Points, in no order, along strands that fork, close into loops and pass close to each other.
(in the rows, 128 means zero)
Points whose rows are less than 114 apart are linked; no others are. Some points are linked to none.
Kino: [111 111 147 153 108 112  81 151  91 130 141 165 130 123 134 111 144 125
 156 178 167 127 128]
Tovis: [163  98 133 109 142  97 127 139 170 152 132 121 148 125 110 130 138  87
 146 129  96 108 155]
gekig: [108 112 101 141 120 107 156 112 139  95  74 178 128  68 106 151 124 125
 202  97 174 138  70]
gokid: [ 87  95 161 111 174 143 107 160 121 104 118 138 162  99 135 157 162 179
 145  41 142 121 125]
Lebo: [105 139 140 155 109 142 186 128 179  67  72 126 111  98 141 110 135  92
 155  97 133 129  90]
Voful: [130 112 128 112 153 111 103 175 112 190 101 175 144 139 111 172 154 147
 122 118 153  95 162]
sud: [155 129 183 135 133 178 172  97  95 103 116 134 112 173 206 122 138 138
 127 121 107 153  90]
vul: [152 131 134 119 134 101 142 118 128  77 161  61 125 128 113 168 141 129
 111 106 147 117 112]
Siba: [166 164 125 129 140 112  81 112 129 143 162 109 126 116  90 145 115 147
  88 149 138  71 117]
molog: [101 162 134 118 170 149 109 134 150 165 108 157  77 168 113 123 172 143
  71  79 146 129 140]
nez: [131 103 104 120 137 167  85 106 196 120 180 116 195 118 104  87  94 178
  98 180 106 149 153]
Gog: [ 93 150 129 149 126 150 182 101 102  96 133 110  63 129 180 129 134  85
 152 136  91 193 128]
viti: [143 169 141 117 110 103  98 111 112 124 139 170 131 142  74 129 125 176
  99 164 149  44 105]
gupep: [160 127 155  97  89 132 145 128  89  78 188  73 154 122 128 194 149 138
 105 134 138 107 117]
vatar: [145  99  81  70 136  73 126 147 102 109 130 175  90 104  84 110 127 149
 202 168 144 130 117]
kat: [ 93  93 134 137 161 141 117 133 139  97 122 116 160  86 118 134 163 141
 190  76 106 118 144]
giku: [120 141 134 184 110 190 165 110 140 178 120 108 158 153 202 112 119 131
 107 155  95 173  97]
bero: [113 138 129 179 152 150  94 106 145 138 119 133  87 137 157 126 121 116
 135 109 139 153 129]
metat: [134 102  80 124 138  94  95 111 154 173 152  99 149  99  60  94 105 115
 124 134  94 137 141]
Pof: [133 177 123  97 138  59 124 137  94 111 103 154 130 153  63 121 110 190
 113 133 147  75 133]
Laved: [139 126 143 129 147 153  68  97 138 125 167 132 147 166 119  82 114 159
 116 145 142 107 201]
zuva: [139 108  83 101 149  81 124 126 124 169 181 166 139 139  49 103 101 186
  95 180 118 119 120]
kidav: [121 134 104 127  67 109 136 109 108 121 218  59 152  99 116 149  79 121
 101 152 120 133 124]
Fupa: [148 109 155 144  76 159 147 154 127 150 111 127 155 145 175 135 165  80
 147 150 126 104 145]
big: [104 125 135 128 123 134  95 124 133 182 149 160 141 187 115 110 169 151
 118 110 180 136 157]
Sidu: [ 91 131 128 131  95 140 175 119 155 129  72 121  82  87 160 132 131  68
 135 111 108 134  82]
Mito: [110 129 114 141 120 190 156 133  74 127 182  92 109 175 148 164 118 160
  49 127 148 188 127]
Tusel: [ 97 163  82 143 112  97 169 136 166  73  74 163 106  88 122 117 100 105
 107 117 177 156  87]
suzit: [136 128 192 154  73 134 142 128 112 127 104 122 155 163 189  95  80 103
 120 148 106 106 110]
votup: [105 124 120 105 170  90 138 119 128 129  90 206 108 129 118 173 166 178
 165  97 181 132 132]
devi: [159 129 166 138  70 151 156 100  90 142 107 109 130 178 200 131 108 132
 148 140 117 136  98]
Gaka: [177 134 133 115 114 107 128 171 155 136 162 156 115 113  74 107 107 151
  80 172  76  84  89]
turi: [143 101  98 155 110 107 113 121 158 144 130 141 139 118 110  75 121  66
 170 181 139 118 139]
Buba: [131 146 172 134 124 196 198  98  84  77 115 130  85 142 189 125 123 101
 139 149  75 188  99]
Fiko: [166 123  90  93 152  75 106 162 112 134 152 166 119 125  52 104 133 153
 145 166 118 116 152]
zom: [113 136 168 113 159 121 125 133 130 108 117 124 130 114 116 156 175 173
 111  56 149  90 134]
zado: [108 122 122 124 127 165  73 111 166 151 159 117 189 156 146  97  89 161
 116 157 116 133 193]
Fabet: [133 176 106 115 184  59 152 145 111 106  88 138 121 145  79 142  99 147
 124 109 107  96 144]
goto: [ 95 155 139 134 150 156 126 123 119 123  61 226  97  79 134 151 158 137
 112 138 180 150  87]
vako: [145 114  72 124 153  98  92 110 143 142 111 124  88 109  99 138  97  85
 142  87 108 135 151]
fefe: [127 150  84 122 181  91 116  92 148 175 106 108  86 133  80 151  90 126
 103  76 118 135 116]
bapi: [126 134  83 123 149  73 127 111 134 175 145 128 166 125  54 104  84 154
 118 154  77 108 153]
lol: [138 104 112  92 112  90 151 123 150 129 108 100 110 109 105 125 141  71
 187  93 106 103 157]
Vabil: [123 134 182 178 153 122 118  97 106 102  94 164 136 159 153  89 146 127
 168 123 167 132 131]
zim: [106 153 114 135 152 112 138 138 142 146  63 209 110 114 116 177 170 138
 141 117 134 129 114]
Feg: [115 148 154 118 182 138  97 129 137 112 102 138  75 127 136 161 191 159
  83  65 154 125 144]
Maka: [158 148 115  92  88 108 144 129 129 158 167  98 114  90  91 134  85 105
 103 155  84  67 126]
ren: [128 126 153 124 154 152 160 132  98  87 141  89  82 141 156 165 148 149
 135  90 121 172 149]
Ruv: [ 83 122 141 153 115  89 134 161  88  86 132 145 140 131 137  72  96  95
 102 140 165 126 108]
zusil: [127 145  94  69 159  63 115 150  70 143 129 170 123 153  87 129 141 185
 145 157 153 119 138]
tisul: [153  96 115 133 106 142 111 139 156 132 154 139 166 135 148  72 123  89
 157 197  92 133 148]
gib: [118 119 102 103  95  88 144 129 145 139  91 156 101  66 106 116 136  66
 209 129 133  89 133]
vava: [135 120 114 128 117 132 130  92 139 108 211  26 139 116 111 129  76 130
 114 138 107 153 149]
kelo: [116 139 122 128  91 154 184 150  77  92 178  96 109 154 137 182 127 127
  59 100 118 174 137]
Nekeb: [110 114 149 187 104 145 130  96 135 175 127  84 173 166 180 107 111  94
 129 136  93 162 129]
fizor: [133 125 115 161 134 209 124 120 167 215 123 120 154 166 192 139 154 145
  92 130 130 165 114]
Pogaz: [126 144  95 111  91 173  97 102 154 157 180  73 206 123 123 162 124 180
  76 173 132  99 105]
kep: [159  98 144 123  93 167 123 112 142 142 147 130 157 145 187  82  73 128
 150 179  84 122 168]
bira: [135 129 120 114 120 183 131 160 137 186 151  89 139 183 178 158 131 141
  86 107 125 163 138]
Sok: [166 134  99  90 173  44 142 132 136 138  77 156 126 142  76 143 120 122
 157 112 130 103 145]
Lote: [115 113  87  96 105 137 106 105 189 162 168  86 208  99  96 127 112 184
  93 173  99 125 140]
tutub: [139  84 125 120 130 111  87 166  96 158 144 188 138 119 119 136 164 135
 142 161 136 120 154]
Rori: [141 100  92 101 176  85 125 130 137 103  92 164 123 117  90 152 139 159
 168  87 164 111 135]
Veni: [145 128 150  97 151 131 106 172 130 148 120 125 148 131 136 160 157 115
 113 122 115 105 159]
puneg: [126 163 186 126 133 203 157 152 105  65  82 162 123 135 182  92 126 149
  95 123 118 131  70]
gerod: [143 130 131  87 162 118 170 144 151 129  89 128  98 139 133 186 185 125
  92  73  88 137 113]
Menon: [111 113 104 145 106 130 152  94 119 134 196  49 165 168 144 133 100 139
 101 129 123 170 170]
bot: [174 153 147 112 152 108 107 122 149  82 145 105 122 107  98 152 147 140
 116 123 130  76 110]
ziba: [118 138 108 184 141 138 111  96 150 100  75 151  84 101 119 132 117  76
 147 104 162 158 100]
luv: [133 127 182 155  88 123 164 123 128 102 114 113 139 132 178 103 141  78
 173 133 102 108 127]
tade: [107 117 117 143 127 152 179  97 120 148 174 100  77 156 175 148 125  94
 116 127  81 216 145]
mabug: [140 103 101 117 111  84 127 135 135 146 105 172  95 104  74  77 128  73
 193 169 119 110 126]
Bem: [110  83 130 132 133  90 130 161 119 107  93 160 152  70 109 140 147 129
 196 120 120 102 132]
Nevuf: [ 96 109 140 155 114 156 138  90 145 182 149  91 121 127 157 117 115 100
 135 103  77 194 136]
rabe: [135 141 126 129 124 115  78 101 166 144 178  82 169 141 114 130 132 153
  68 159 147  96 132]
zuzep: [134 127 155 114 145 138 170 152 111 141 128  94 107 145 118 187 160 157
  56 102 111 130  98]
far: [118 148 193 133 104 133 165 139 110  74  95 136 135 145 172  88  85 131
  99 116 102 139  88]
tedog: [126 103 175 149 132 167  92 165  95 128 108 143 135 142 168 125 133 143
 144 114 152 119 169]
zugid: [ 96 147 131 162 159 146 110 117 154 181 111 140  95 131 127 151 159 126
  94 119 118 165 112]
vuzim: [117 105  64 157 161  98  67 116 122 169 112 125 119 110  68 101 101 102
 161 133 140 128 150]
bobiz: [ 76 150 119 151 118  72 141 163 125  82  90 139 122  93 127 122 101  95
 126 126 195 141 111]
gafer: [168 134 108  68 115  98 146 152 166 116 149 124  88  90  57 101 101 115
 119 148  70  83 103]
gibiz: [129 124 144 144 132 210  79 173 112 195 111 154 136 154 178 121 148 128
 130  94 158 148 154]
dafek: [136 123 112  93 110 172  64 191 145 135 180 124 167 113 122 117 129 159
  70 151 129  95 161]
guz: [117 127 138 134  64 146 154 154  75  93 173  91 132 133 128 186 129 121
  97 125 166 141 121]
gigo: [108 145 163 152 120 142 181 106 119  47  72 127 114 111 159  92 105 125
 137  90 109 116  76]
fata: [163  98 109 106 152 111 128 115 143  76 137  92 134 105 116  92 144  79
 194 120 127 131 171]
Vubuk: [140 128 150 109 144 151  78 152 136  97 181 120 140 111 121 100 129 141
 121 159 149  97 173]
nup: [125 157 168 157 117 179 141 170 124 113  80 155 117 116 178 119 155 116
 110 133 133 132  81]
leson: [148 150 124 110  70 128 125 101 114 172 183  88 144  99 116 180  95 136
 101 161  97  97 109]
sota: [119 119 177 146 163 149 108 127 106  88 105 156 160 137 165 100 156 164
 181  84 144 127 153]
domoz: [112 133 163 188 102 119  98 131  80  92 114 159 148 146 160  85 119 116
 155 150 162 119 105]
dalas: [167 121 117 131 144 122 132 103 143 118 157  85 124 156 153 110 118  95
 182 134 123 148 155]
sedel: [132  99 121 145 110 125 167  57 131 138 166  73 146 176 148 103  96 112
 156 145 115 177 172]
vopez: [101 159 152 135 119 193 169 139 144 143  90 117  94 101 184 123 164  84
 114 130 108 148  67]
vaz: [128 125 111 160 135  99 122 113 129 106  75 172 109 108 124 130 130  99
 193 108 187 134 119]
ridi: [145 109  80 113 129  85 109 119  83 128  95 154  95 118 101 129 128 120
 200 142 194 124 104]
puli: [127 166 123  99 117 169 130 175 125 160 158  84 119 146 140 190 152 149
  50  89 145 139 116]

How many points has the smallest loop of links through each point below? Write none if it is on no loop.
vopez => 7
tedog => none
nez => none

A fork is a point with three links, a tip a point with one. Leave the first point through the second and follow the links. Name the first fork or tip that comes.
suzit, devi => gerod
lol, fata => Gaka
gafer, Maka => lol
fizor, giku => suzit
Bem, kat => vaz
